Points on a hilly landscape, in no order, each with its height.
From any point a ball rolls to the lowest of the 2 points nearest to it. It stops when none of these is lower. Distance is the straight distance between rows; heights are no part of it.
J550 (h 34.7): -17 2 10 0 -33 22 -22 14 8 3 7 10 -22 -14 -35 4 -27 -29 -21 9 -21 -26 16
 -16 11 -4 11 17 -9 -2
J404 (h 53.5): 20 21 1 -26 13 25 -8 -41 0 -3 6 -17 -8 -6 7 14 22 -29 -4 -26 -5 9 -25
 -16 28 14 24 -8 -10 -26
J389 (h 44.1): 14 -27 -5 22 15 -21 7 35 7 2 6 19 33 36 27 -30 -6 44 -16 43 11 -9 2 17
 -17 -20 -18 -15 27 28
J299 (h 39.6): -19 -29 -35 13 20 13 -15 29 -24 17 -25 -5 7 -29 10 -20 -40 10 -2 0 21 2
 8 3 -19 8 5 41 7 8
J400 (h 40.3): 13 10 -15 11 -9 14 -13 19 -12 -4 11 21 15 -3 -5 13 10 -17 -31 -2 -16 -25
 -2 2 26 10 8 0 2 0
J229 (h 55.0): -7 23 -8 -15 25 -12 9 -17 -15 2 -8 7 18 -15 26 10 21 -10 6 13 0 17 -30 8
 8 16 -6 -14 10 16
J815 (h 34.2): 13 -17 -21 17 9 3 -7 30 -13 1 -6 -7 -3 -18 12 -16 -7 18 -1 -25 37 3 16 7
 -17 -3 -9 27 15 0
J47 (h 45.8): 13 43 17 -13 -6 -5 -4 -42 4 10 29 4 9 8 -4 33 24 2 30 -24 -10 29 1 6 25
 9 -4 -41 -34 -27
J140 (h 57.6): 3 -44 -16 26 -15 -2 -4 56 -14 4 -8 3 -11 -4 -9 -19 -36 13 -10 -17 18 -7
 32 13 -12 -14 -3 34 5 8
J323 (h 41.7): -34 34 -1 1 -12 -25 8 22 -14 2 -6 2 6 -38 -13 30 5 -20 11 17 -9 15 -17
 19 -18 8 -14 -10 -23 20
J314 (h 42.7): 4 -5 -10 13 14 2 -10 -3 2 -9 -3 7 5 5 13 -7 7 7 -10 -3 6 -7 -3 4 3 -3 -4
 2 19 -3
J377 (h 34.5): -28 35 33 -16 10 -11 24 -15 8 1 16 7 -3 2 -4 -1 10 4 -5 38 -5 15 -28 -18
 -38 -13 4 -21 18 15
J841 (h 21.3): 16 12 34 -28 -3 -24 12 -42 20 -10 16 4 1 59 14 -5 38 2 13 -6 -4 23 -20
 -28 6 -7 -1 -45 14 5
J331 (h 36.0): -3 -36 -23 10 -3 6 -6 6 9 -7 -9 -1 -15 2 -1 -14 -23 14 10 -8 4 -18 28 14
 9 -15 -11 17 -10 -12
J858 (h 28.1): 12 -1 11 19 -20 -20 17 22 11 -2 18 22 8 31 -1 -6 5 18 -11 27 -8 -19 10
 17 -7 -16 -14 -26 15 19
J668 (h 33.6): -26 33 8 3 -30 -37 19 7 -12 5 2 -20 0 -43 -34 30 1 2 46 -14 3 27 18 14
 -37 -3 -18 -4 -35 9
J773 (h 42.1): 24 -25 -7 28 6 -35 17 31 15 12 0 17 8 34 18 -26 -9 48 3 22 24 -8 21 21
 -26 -29 -17 -13 17 14
J885 (h 39.1): 5 26 10 17 -37 -34 20 30 -12 0 11 -9 0 -15 -21 33 15 8 28 -17 -4 4 25 29
 -9 -4 -20 -10 -24 -6
J623 (h 44.4): 0 26 24 -22 -8 -9 -6 -66 15 0 25 -3 18 20 -2 20 31 9 43 -5 -23 22 -3 -7
 26 11 -17 -55 -34 -24
J357 (h 32.8): 4 -19 3 3 -24 1 -10 1 16 -9 7 9 -21 17 -27 -6 -12 -1 5 -14 2 -18 28 1 5
 -14 -10 8 -11 -24
J827 (h 59.0): 12 -34 -9 18 -22 -14 -2 41 7 -5 11 10 -17 22 -11 -6 -31 22 -7 -22 23 -19
 50 18 -2 -22 -12 25 5 -4
J71 (h 51.4): -12 50 -2 -22 11 8 -4 4 -15 11 13 0 -6 -39 -7 19 1 -35 -24 2 -3 9 -28
 -10 0 4 34 1 -8 4
J648 (h 16.6): 24 -55 0 -5 -9 -4 0 -25 28 -15 6 8 -5 75 12 -18 3 19 -9 -3 -13 -20 -3 -4
 30 0 -8 -16 12 -8
J156 (h 28.2): -8 31 15 -21 6 18 0 4 -9 -2 9 -10 -19 -27 -17 3 -12 -3 -9 -6 14 11 4 -19
 -23 -6 26 24 13 -1
J99 (h 21.6): 8 10 30 -7 -9 -31 16 -27 22 -11 18 17 5 52 5 -2 24 -5 -1 22 -14 7 -21
 -15 4 -10 -1 -52 12 15
J914 (h 41.8): -7 37 10 16 -18 -47 36 43 -9 12 -1 -1 13 -30 -6 27 19 7 19 12 2 18 -6 21
 -36 -11 -10 -16 -8 23
J779 (h 54.5): 0 26 -14 -11 34 -15 12 5 -14 5 12 15 25 -7 34 25 36 -7 -10 3 12 16 -34 5
 21 10 8 -23 16 13
J2 (h 30.9): -5 -28 -14 8 4 40 -20 -16 5 -4 -20 6 -8 9 -7 -16 -25 -23 -24 10 -32 -33
 -10 -14 31 14 15 17 -3 -5
J162 (h 7.5): 12 34 -27 1 6 -13 -5 26 -23 5 0 -10 12 -32 8 37 25 -4 22 -29 16 12 -7 27
 12 14 -6 -2 -29 -16
J856 (h 40.6): -17 -17 -6 15 -15 1 2 21 -6 -1 0 10 -3 -9 -12 -6 -30 -1 -8 13 -1 -20 15
 11 -8 -7 -13 22 -1 13
J413 (h 50.4): 3 41 -15 -5 -10 4 -5 20 -12 1 11 2 3 -22 -10 32 14 -24 -12 -4 -6 1 -5 8
 25 -1 18 -2 -17 -8
J126 (h 17.2): 38 -24 -5 0 13 9 1 -19 8 -23 10 -2 -1 42 30 -7 26 22 3 -28 15 -1 -4 -6
 28 4 -6 -13 19 -6
J784 (h 11.8): 25 -10 -5 -24 28 21 4 -41 9 -9 -3 -19 9 12 46 -7 31 -1 6 -26 11 27 -20
 -19 21 10 -2 -9 19 -11
J975 (h 39.0): 14 -16 -6 21 14 -32 16 33 9 16 -6 -8 1 13 25 -26 -7 45 15 2 41 7 26 16
 -52 -29 -22 5 18 16
J631 (h 53.9): -7 -19 -10 26 -32 -12 -8 78 -22 11 -5 0 8 -32 -18 8 -23 -18 5 -8 -1 -10
 24 18 -11 -7 -1 34 -10 22
J547 (h 63.5): -7 -23 -3 16 -26 -28 15 6 28 7 1 23 -8 31 -15 -5 -20 23 11 26 -5 -24 28
 32 -15 -24 -28 -13 -7 8
J952 (h 18.6): 37 -1 5 -5 7 4 -14 -27 9 -10 20 -13 -3 15 6 5 20 23 27 -40 27 13 25 0 14
 3 -6 -18 -16 -41
J239 (h 21.8): 3 -11 -34 3 7 10 -21 -2 -10 0 -20 -27 3 -36 12 4 2 -13 28 -17 9 -2 2 12
 9 18 -11 15 -23 -7
J793 (h 9.2): 15 -21 6 -23 28 10 5 -41 -1 -8 -18 -11 21 33 40 -11 16 -4 -8 -1 -3 20
 -30 -23 15 14 -1 -17 36 11
J390 (h 35.6): 2 36 7 8 18 -26 23 33 -6 10 22 4 11 -3 18 3 21 30 -3 21 21 22 -14 4 -52
 -12 5 -12 26 20
J361 (h 13.2): 14 -2 12 -10 12 15 1 -26 5 -13 4 8 -8 37 8 -8 28 -5 -24 -13 5 5 -19 -31
 21 6 24 -16 24 -20
J294 (h 10.6): -6 -12 19 -12 44 19 7 -25 -6 0 -9 -10 4 5 28 -24 -2 16 -18 20 3 10 -24
 -28 -23 7 7 6 36 9
J609 (h 58.6): 16 0 -5 -9 -14 17 -28 -17 8 -8 4 -31 -24 -7 -18 11 -2 -6 28 -36 10 -4 30
 -3 13 7 8 4 -36 -37
J522 (h 36.3): -20 47 26 -22 18 -10 23 -29 4 -1 10 -2 -5 -18 4 6 18 2 18 12 -1 31 -29
 -14 -37 -6 -1 -8 7 9
J771 (h 46.6): -20 4 12 -4 20 -6 16 -12 -1 4 -5 -7 -11 -23 7 -16 -7 17 12 22 14 14 -2
 -4 -46 -13 -12 9 12 19
J615 (h 51.7): 0 -23 -15 26 -34 -33 9 66 -14 3 -16 2 11 -20 -12 16 -12 -3 7 -6 -5 -19
 25 37 -5 -4 -22 11 -19 15
J685 (h 19.9): -12 65 15 -2 -16 -17 28 26 -14 12 31 17 1 -30 -22 33 8 -19 -12 -1 -7 14
 -5 6 -2 -14 17 4 -13 6
J789 (h 15.3): -4 -37 26 -14 25 19 7 -40 -10 -4 -33 6 12 45 15 -18 -9 -13 -32 21 -24 -3
 -33 -34 13 24 20 -6 33 4
J304 (h 35.7): 1 -23 -7 19 30 -20 8 25 2 12 -12 -7 9 -7 35 -26 -2 32 12 13 26 14 1 10
 -37 -12 -17 -2 23 13
J235 (h 40.4): -4 30 5 -17 4 13 -8 -38 3 -5 6 -20 -4 -18 -1 8 22 -7 41 -8 7 20 4 -4 -4
 8 -8 -14 -18 -19
J149 (h 45.2): -6 27 -8 14 -6 -37 18 57 -21 11 -5 -3 12 -42 4 27 12 6 17 -11 9 15 -2 19
 -25 0 -8 11 -12 17
J349 (h 23.7): 3 -50 -44 7 8 -1 -1 -2 8 3 -16 9 5 21 29 -11 -15 23 14 2 2 -9 5 29 11 -1
 -30 6 -10 4
J731 (h 34.6): 10 -25 -4 8 13 30 -12 0 -14 -1 -3 13 15 22 5 -18 -6 4 -48 11 -11 -16 -14
 -17 31 19 22 9 30 5
J105 (h 21.4): -5 -17 22 3 10 -13 17 -7 8 8 5 17 11 39 10 -34 -4 16 -27 47 0 -9 1 -4
 -20 -18 2 -21 28 21
J146 (h 55.9): -6 -38 -12 16 -25 -22 -4 77 -12 13 -14 4 8 -14 -12 -4 -33 3 9 -13 20 -1
 42 19 -19 -16 -5 38 -2 22
J291 (h 27.1): 15 -12 6 11 4 -13 17 -3 11 -1 9 -1 -21 13 5 -19 4 34 24 -20 37 16 43 10
 -25 -29 -14 6 9 -8
J148 (h 23.3): -1 44 11 -27 6 8 7 20 -20 -4 19 -7 -11 -34 -2 17 13 0 -4 -20 29 24 -8
 -13 -24 -3 37 18 7 -6
J687 (h 38.8): 4 31 10 8 3 -44 31 33 -1 14 11 3 4 -16 7 12 31 21 23 4 22 33 -11 12 -50
 -17 -16 -9 1 19
J703 (h 33.8): -28 -45 -14 -10 1 17 -4 -34 15 6 -30 8 -20 16 -5 -19 -41 -4 4 21 -14 -17
 4 13 8 -15 -19 18 0 -11
J416 (h 61.4): 1 -17 11 16 -44 -1 -5 32 24 1 16 16 -16 14 -38 -6 -37 4 -22 0 -7 -26 40
 -2 -7 -27 -7 12 -2 5
J656 (h 43.1): -6 10 -1 8 -17 -29 14 20 1 -8 6 -3 -2 -20 -8 5 6 1 16 -2 1 6 14 20 -12
 -7 -24 -3 -16 6
J888 (h 55.3): 20 -19 -4 -8 -1 27 -24 -49 22 -4 -12 -24 -29 9 -5 -7 -9 -7 9 -21 -1 -6
 11 -12 25 5 6 14 -16 -39
J671 (h 15.1): 10 4 -29 20 7 -17 -12 21 -6 -6 -6 -15 11 -26 17 18 13 1 30 -33 13 1 3 24
 9 15 -21 12 -24 -5
J187 (h 32.9): -5 -31 -30 22 28 -26 8 27 1 15 -20 5 28 -2 30 -14 -9 29 14 23 21 9 -4 30
 -26 4 -30 4 3 23
J567 (h 44.6): -26 -10 2 -5 32 11 5 -12 -15 11 -15 -14 0 -22 6 -15 -23 6 -5 27 13 12
 -11 -3 -27 -1 -6 27 13 8
J350 (h 29.3): 5 -29 -32 12 15 48 -35 -8 -8 8 -29 -6 -5 -8 4 -15 -31 -10 -17 1 -19 -28
 -1 -12 29 17 25 31 -7 5
J49 (h 41.4): 5 5 3 3 1 15 -10 8 2 -2 10 8 -5 -4 -11 3 3 -9 -26 -2 2 -8 -8 -11 8 -6 13
 1 13 -2
J330 (h 27.8): 25 -13 19 -4 -24 -12 6 -24 28 -14 30 11 -13 57 -8 2 21 28 18 -21 -7 -7
 25 -3 22 2 -18 -29 -15 -26
J348 (h 36.1): 8 -25 -4 -15 5 3 -10 -29 7 -15 -11 3 4 23 18 -4 17 -10 -7 9 -24 -8 -26
 -9 33 17 -7 -12 7 2
J114 (h 46.9): 13 36 7 -11 -1 -15 8 -22 2 -6 25 4 9 12 13 26 39 -3 11 -17 -1 17 -6 0 28
 -4 0 -29 -14 -9
J589 (h 42.8): -7 30 18 -13 2 -2 1 -53 14 2 9 -18 10 -8 0 12 21 2 53 -8 -10 33 -2 -1 7
 6 -28 -36 -40 -12
J435 (h 30.8): 28 -17 -5 18 13 -11 7 20 1 -5 9 -6 -11 6 20 -17 9 32 8 -29 48 8 28 6 -19
 -17 -9 17 21 -10
J180 (h 37.0): 6 -17 -38 22 15 19 -21 45 -22 9 -11 -11 11 -24 17 -14 -18 0 -13 -12 23
 -7 6 6 -6 9 10 33 8 5
J152 (h 19.1): -7 5 30 -5 -17 5 -1 -17 19 -7 5 11 -15 29 -22 -8 10 -7 -22 4 -13 -9 -8
 -19 11 -5 8 -11 6 -13
J213 (h 18.3): 6 -2 21 -17 24 22 3 -43 10 -2 -5 -18 -21 -6 8 -14 -6 11 13 -16 25 22 8
 -22 -28 -7 9 16 17 -19
J891 (h 60.3): 13 -27 0 28 -24 13 -3 39 10 -6 14 17 -10 12 -19 -10 -30 11 -26 -8 7 -20
 39 3 3 -13 2 17 10 -6
J158 (h 23.9): -10 -28 9 19 10 -2 5 13 -1 9 6 20 15 30 -10 -30 -22 9 -33 56 -10 -21 1 3
 -13 -2 -7 -4 21 22
J262 (h 22.5): 10 9 4 -10 8 -4 6 -20 5 0 7 -17 -22 -1 -3 -16 -4 19 21 -20 30 22 29 -9
 -33 -16 -2 12 6 -7
J772 (h 20.0): 2 3 32 -29 7 -5 15 -51 13 -10 -7 0 -1 38 13 -11 29 -12 0 4 -20 22 -37
 -41 12 3 8 -30 18 0
J487 (h 35.8): -18 -43 -24 6 0 26 -19 -14 10 10 -26 -3 -25 -2 -13 -15 -53 -13 5 8 -14
 -30 14 6 15 -10 -2 33 -9 -7
J94 (h 25.8): -14 -15 -3 16 -2 -11 9 9 5 -3 0 27 11 15 2 -12 -7 3 -19 39 -21 -28 -6 13
 4 0 -19 -7 5 21
J199 (h 49.0): 4 61 -5 -15 -1 -18 16 10 -13 7 31 15 2 -28 0 39 25 -18 -14 -15 0 17 -16
 -1 18 -4 23 -8 -18 -13
J395 (h 43.9): -27 11 -14 5 -11 -9 -1 31 -20 -1 -4 -2 2 -39 -14 19 -7 -21 7 10 -7 -8 -1
 15 -8 2 -7 8 -19 16
J899 (h 26.9): 2 -1 -33 13 8 37 -33 15 -19 5 -10 -7 -2 -23 7 1 -14 -25 -13 -7 -14 -22
 -8 -1 22 18 21 23 -5 -3
J956 (h 38.1): 8 -6 -24 11 21 18 -12 26 -27 -1 5 17 35 5 28 0 13 12 -37 11 -6 0 -20 12
 29 28 4 -7 24 22
J566 (h 18.5): 0 -16 33 -24 13 19 14 -70 22 -6 -18 -10 -9 38 8 -21 10 -1 0 1 -22 13 -20
 -33 0 2 10 -8 18 -7
J457 (h 16.8): -5 -28 32 -13 5 12 13 -44 20 -6 -24 0 -7 52 -1 -20 7 -14 -22 15 -28 -3
 -24 -33 10 17 18 -7 26 -9
J828 (h 30.0): 8 -44 -40 31 6 -22 -4 42 -2 6 -21 18 17 8 24 -11 -16 31 6 16 11 -17 9 43
 -9 1 -31 5 -8 19
J108 (h 20.7): 16 -59 -25 6 2 -11 4 -24 22 -5 -2 9 -1 45 34 -16 -6 32 22 6 1 -20 11 26
 19 -3 -29 -13 -5 7
J263 (h 51.1): -17 14 -7 -3 -16 -8 -17 10 -19 -4 -7 -25 -7 -48 -27 11 -10 -23 42 -19 0
 8 11 3 -3 7 1 9 -39 -2
J178 (h 53.8): -6 -8 -20 10 -29 0 -23 24 -4 -12 -4 -8 -8 -20 -12 15 -13 -22 16 -23 -7
 -26 21 14 11 3 -6 16 -30 -2
J186 (h 44.8): -19 6 -5 -20 24 1 0 5 -15 5 -15 -28 -6 -56 -1 1 -10 -3 17 -4 21 29 1 -11
 -42 7 -8 35 -11 7
J662 (h 14.5): 3 -19 8 -20 31 22 11 -48 4 -2 -16 -17 -4 -1 20 -22 -7 5 -2 -3 2 9 -15
 -27 -9 8 11 14 29 -10
J197 (h 24.8): 1 5 -11 5 13 41 -24 -2 -5 9 -18 -8 -4 -11 -3 -2 -6 -34 -35 7 -20 -22 -26
 -12 25 22 42 12 3 -3
J844 (h 24.5): -20 40 18 -6 -40 -28 17 28 -13 10 20 -13 -6 -40 -39 24 -1 -4 23 -19 4 19
 16 3 -36 -11 9 6 -31 10
J564 (h 29.6): -12 -1 -17 21 -10 27 -24 42 -14 9 -5 11 8 -9 -14 -1 -26 -30 -21 14 -19
 -28 5 -9 8 17 8 19 3 9
J942 (h 33.9): 0 48 19 5 -42 -31 22 23 -20 12 26 -6 1 -25 -36 42 14 4 33 -28 1 25 25 21
 -12 -6 4 -8 -28 -7
J740 (h 37.3): 1 -9 -5 9 7 -3 -7 10 -7 -9 7 22 26 14 25 5 9 1 -20 23 -11 -11 -19 14 31
 13 1 -15 17 16
J324 (h 42.3): -18 -19 -12 0 26 5 2 18 -17 14 -26 -21 1 -39 11 -14 -27 3 10 3 17 15 1
 -2 -37 3 -1 42 1 17
J611 (h 32.2): -19 -35 -7 -2 -2 16 -12 -35 21 -2 -40 5 -15 14 -2 -10 -31 -17 -9 20 -27
 -34 -5 -4 26 3 -1 6 0 -12
J382 (h 47.9): -2 47 4 -19 8 -22 22 -10 -3 5 27 19 8 -3 10 31 37 -12 -3 -7 1 26 -27 -4
 15 -8 17 -19 2 -7
J882 (h 36.6): 3 -19 0 -7 -2 -5 -3 -7 7 -13 -3 20 12 43 4 -9 11 -7 -22 21 -22 -15 -18
 -5 37 12 -4 -26 16 16
J617 (h 23.6): 33 7 15 5 -17 -3 2 -22 16 -14 31 -1 4 36 -2 12 23 37 32 -42 8 8 38 -2 26
 5 -12 -27 -23 -44
J185 (h 33.0): -14 21 23 -1 -1 -9 22 -12 5 -5 16 8 -3 9 -2 3 19 -3 -6 27 -11 5 -18 -12
 -5 -9 -6 -25 15 6
J461 (h 19.2): 4 -12 27 6 -4 -4 2 -3 19 3 14 27 3 45 -9 -25 1 8 -34 27 -9 -7 -3 -10 2
 -15 -1 -19 30 8
J220 (h 31.5): -2 16 14 0 -12 -17 12 -6 13 -11 12 19 3 10 -12 7 22 2 -1 11 -15 -9 -3 9
 13 -10 -13 -23 -3 3
J499 (h 39.3): 0 29 33 -19 -31 7 -11 -3 -9 -4 11 -21 -29 -26 -33 -2 -15 -12 13 -37 27
 12 36 -21 -15 -16 29 16 -11 -14
J173 (h 51.8): 11 21 -15 9 -23 8 -19 18 -4 -12 13 -3 -13 -17 -17 23 1 -20 -1 -13 -12
 -19 10 6 27 4 2 5 -21 -13
J392 (h 17.3): -17 -1 38 -11 -6 0 4 -13 11 -2 5 23 -3 30 -20 -15 2 -9 -30 34 -27 -5 -16
 -25 -8 -7 11 -16 29 -3
J864 (h 20.1): -17 -10 19 -12 -4 18 -9 -43 18 -4 -25 -7 -17 15 -18 -16 -9 -25 -9 11 -36
 -13 -15 -24 14 8 17 2 -3 -18
J769 (h 30.3): 7 -19 16 -2 -21 -3 -1 -35 33 -10 13 4 -23 41 -18 -15 -7 14 9 -15 -2 -12
 21 -3 14 -12 -13 -8 -14 -30
J466 (h 35.9): -14 -40 -14 5 -6 -4 -2 -13 18 9 -14 3 -15 13 -4 -7 -40 8 15 13 5 -20 20
 24 -5 -28 -19 16 -14 0
J251 (h 20.3): 1 -3 34 -16 -18 -16 7 -41 26 -13 8 18 -10 45 -11 -4 17 -3 -3 10 -21 -2
 -19 -15 16 -6 -11 -24 8 -11
J732 (h 35.4): 6 -26 -12 2 9 23 -17 -14 -7 -9 -11 5 18 26 24 -5 6 -12 -33 11 -19 -20
 -32 -11 47 29 8 0 17 16
J751 (h 48.9): 2 2 -14 22 -23 -29 3 56 -14 6 -12 -12 21 -29 -7 17 2 10 19 -24 10 -2 13
 25 -10 1 -23 23 -20 8
J328 (h 11.4): 11 -10 18 -11 31 23 3 -22 -7 -2 -1 4 6 15 14 -11 7 -4 -45 4 3 10 -28 -31
 11 9 26 1 30 -8
J397 (h 46.3): -11 -4 -4 4 8 -14 8 9 1 4 -12 -12 -3 -19 5 -1 -9 5 20 3 16 7 8 7 -35 -7
 -16 11 -2 6
J737 (h 38.2): -9 29 18 -7 0 -6 14 -31 7 -3 9 -2 -1 -12 -3 10 17 -3 22 -2 2 22 -5 3 -17
 0 -15 -14 -7 2
J484 (h 47.6): -21 18 0 -17 -7 -3 -9 4 -11 -1 -14 -33 -9 -57 -11 7 -11 -16 40 -11 16 26
 -3 -1 -34 8 -4 22 -27 9
J218 (h 30.4): 3 14 21 21 -13 -10 19 37 7 0 24 25 12 17 -8 -2 0 16 -38 24 5 -4 11 10
 -22 -16 1 -23 25 4
J840 (h 49.2): -22 41 -7 -19 8 19 -8 -3 -20 10 -13 -25 -4 -52 -12 12 -10 -30 4 -5 -7 2
 -18 -14 -12 10 33 16 -17 2
J764 (h 32.7): 0 26 18 6 8 -12 29 19 -4 2 23 16 6 -1 4 -4 14 11 -23 13 20 5 -11 10 -18
 -14 5 -11 22 12
J762 (h 29.9): 7 -1 -5 12 -26 -22 18 14 18 -13 19 21 12 24 0 17 11 8 4 20 -24 -26 3 29
 14 -7 -25 -32 -4 19
J622 (h 55.6): -11 18 -1 -19 28 8 6 -34 3 -2 -13 -19 7 -23 20 5 16 -13 11 14 -7 19 -27
 -6 -9 14 -8 -7 7 4
J557 (h 62.4): -15 -28 6 10 -33 -12 4 13 22 5 2 22 -17 20 -30 -8 -39 -3 -11 20 -10 -24
 34 23 -5 -30 -20 4 -7 13
J871 (h 54.4): 26 5 -3 -10 9 20 -23 -49 12 -13 -9 -26 -9 5 1 11 17 -8 10 -29 -4 -5 -1
 -6 30 15 8 3 -14 -30
J584 (h 28.0): 1 -44 -46 5 6 -4 -8 -1 3 -3 -21 -13 -2 2 23 -1 -7 13 40 -18 6 -8 14 39 8
 1 -36 12 -28 -14
J111 (h 31.9): -7 -27 -24 24 14 30 -21 28 -29 11 -4 11 26 -15 -7 -15 -30 -6 -23 18 -8
 -16 1 -1 8 18 8 27 13 10
J613 (h 66.8): -3 7 5 24 -47 -29 23 57 1 8 -4 12 10 -12 -16 27 -1 9 8 12 -7 -12 19 34
 -26 -19 -19 -5 -6 27
J726 (h 52.5): 3 36 -1 -10 20 27 -7 10 -16 11 10 4 -7 -19 -9 16 2 -24 -43 3 -4 4 -26
 -22 -1 12 45 15 11 -4
J292 (h 21.5): -10 4 28 -13 -1 23 -13 -29 12 6 -22 5 -16 18 -24 -14 -8 -36 -36 13 -43
 -16 -32 -35 11 13 35 8 14 -13
J428 (h 27.7): -2 -28 -21 19 -2 -21 -3 26 4 4 -9 17 16 18 17 -6 -4 20 1 29 -6 -26 4 36
 4 -5 -26 -11 0 22
J216 (h 33.7): 6 -29 -21 17 11 41 -37 22 -20 3 -8 14 17 8 -6 -10 -17 -11 -42 15 -21 -27
 -8 -8 35 17 17 17 12 1
J70 (h 56.7): 19 -7 3 -6 -13 35 -27 -32 13 -2 -7 -25 -33 9 -23 -10 -9 -10 17 -47 22 -9
 26 -19 16 9 24 12 -23 -41
J876 (h 46.4): -23 16 -16 2 5 15 -15 16 -13 -1 -17 -12 -4 -50 -6 6 -16 -18 3 1 -8 -4
 -10 3 -5 11 6 22 -11 9
J515 (h 38.9): -33 46 10 -2 -13 -32 22 3 -5 5 -2 -8 1 -42 -12 14 11 -1 38 11 3 27 -6 7
 -35 -1 -20 -11 -23 19
J738 (h 23.0): 3 -6 7 -4 13 47 -17 -33 -2 10 -22 -7 -15 -2 -8 -6 -14 -25 -37 3 -26 -16
 -21 -40 16 22 46 16 13 -18
J478 (h 13.5): 22 40 -21 -4 14 1 -15 22 -23 -1 12 -21 -1 -42 13 25 25 -10 11 -42 29 31
 -3 8 5 13 20 7 -13 -16
J256 (h 43.4): 5 45 31 -20 -20 -4 0 -14 -4 2 22 -22 -19 -22 -31 9 4 -4 25 -39 32 29 32
 -14 -26 -5 14 -5 -22 -27
J834 (h 15.0): 22 -36 12 -5 -5 17 -7 -27 18 -11 -2 10 -7 48 2 -16 9 5 -21 -14 -11 -11
 -4 -21 28 4 11 -4 21 -16
J345 (h 33.5): -22 32 18 -23 -25 13 -3 0 -12 -2 11 -8 -20 -33 -37 7 -15 -20 1 -13 7 1
 18 -21 -21 -9 20 21 -10 -6
J422 (h 39.2): 10 3 -26 15 10 11 -14 43 -12 -4 -4 9 22 -17 20 10 10 -6 -21 -2 0 -14 -11
 8 24 21 10 -3 10 8
J242 (h 32.1): -14 -4 0 11 -14 41 -22 27 -6 9 -5 2 -10 -18 -35 -6 -39 -39 -23 8 -21 -26
 12 -23 0 5 31 30 0 4
J574 (h 44.2): 4 -32 -25 13 25 6 -9 12 -14 4 -13 3 14 2 21 -13 -9 22 -8 12 11 -3 -3 14
 -2 12 -7 5 15 11
J583 (h 45.7): 3 -25 -38 28 14 5 -19 32 -12 -4 -13 11 22 -17 23 -1 7 12 -5 4 4 -19 -7
 28 11 23 -12 6 -2 10
J29 (h 37.6): -26 -25 -10 8 -31 9 -18 16 5 6 -2 -1 -16 -11 -34 -6 -39 -21 -2 2 -15 -23
 31 0 5 -11 1 23 -11 7
J407 (h 12.8): -27 51 24 -14 -20 -14 23 15 -7 -1 22 5 -15 -29 -34 13 4 -6 1 3 1 11 9 5
 -30 -13 10 -1 -9 10
J426 (h 45.5): 9 -3 -3 12 16 -21 10 34 -6 8 9 24 47 24 11 -19 1 24 -22 55 -8 -13 -10 19
 -8 -1 -5 -25 24 27
J924 (h 65.1): 0 -2 12 20 -40 -36 25 39 18 9 -6 10 0 6 -13 0 -18 25 8 30 -7 -16 30 32
 -30 -32 -21 -9 -8 20
J706 (h 18.4): 17 38 -1 -8 21 -1 8 18 -14 -2 24 -17 0 -29 4 16 23 3 -2 -33 26 31 0 -4
 -11 1 18 -1 3 -11
J16 (h 26.3): -5 -20 -22 0 8 -4 -15 -17 1 -8 -21 -19 -3 -21 12 1 0 4 37 -3 7 7 4 21 4
 2 -34 3 -27 -7
J151 (h 18.2): 18 -68 -21 2 6 7 -7 -19 16 -4 4 13 2 58 30 -21 -6 24 -10 6 1 -29 2 11 26
 -2 -12 -5 16 4
J261 (h 13.4): -1 -11 22 -12 32 26 9 -37 -17 7 -22 -10 19 18 14 -15 -2 -8 -45 20 -21 6
 -42 -45 10 21 34 4 38 0
J869 (h 6.3): 8 -22 9 -8 38 8 12 -23 -2 -1 -6 -9 8 40 38 -21 16 20 -5 7 9 13 -16 -22
 -5 -1 2 -11 40 21
J736 (h 46.2): -12 55 32 -19 -20 -8 7 -32 1 12 22 -9 -12 -22 -28 21 12 4 36 -26 22 41
 11 -9 -26 -3 4 -17 -27 -16
J861 (h 53.4): 6 34 -2 -21 21 11 6 2 -12 4 22 13 12 -6 12 14 24 -17 -43 0 4 16 -32 -21
 17 5 36 -6 17 4
J375 (h 14.6): 32 -6 -1 -11 21 15 -6 -24 7 -15 10 -7 0 8 24 -5 21 14 8 -25 23 13 -1 -12
 18 5 2 -9 3 -25
J902 (h 52.7): 7 48 -4 -29 10 8 -5 -23 -5 4 5 -6 -11 -21 -5 16 19 -21 -7 -15 -7 7 -23
 -12 11 3 30 -7 -10 -19
J653 (h 54.0): 17 16 -17 -9 23 -1 2 5 -17 -8 19 17 32 10 26 13 21 -11 -33 -9 3 14 -30
 -6 36 13 23 -14 26 6
J912 (h 17.7): -19 7 21 -8 -21 16 -16 -35 23 -7 -13 6 -35 6 -42 -6 -23 -29 -7 3 -29 -21
 9 -24 6 -6 6 7 -18 -19
J823 (h 54.2): -15 8 -15 9 -25 -8 -13 21 -9 -6 -16 -15 1 -39 -18 22 -4 -13 38 -12 -10
 -13 19 20 9 10 -17 3 -46 2
J963 (h 56.5): -3 -1 6 -24 18 20 1 -62 10 -7 -19 -25 1 1 14 3 9 -12 27 5 -11 19 -15 -12
 7 11 -12 -10 -5 -12
J761 (h 57.3): 4 6 5 -28 1 14 -7 -67 15 -3 -8 -27 3 9 10 0 13 -15 35 -9 -26 12 -19 -10
 30 21 -16 -24 -32 -17

For each start below, name the point where the ball stops.
J773 -> J392
J466 -> J912
J924 -> J858
J956 -> J564
J173 -> J858
J761 -> J858
J823 -> J869
J615 -> J858
J487 -> J912
J771 -> J869
J856 -> J869
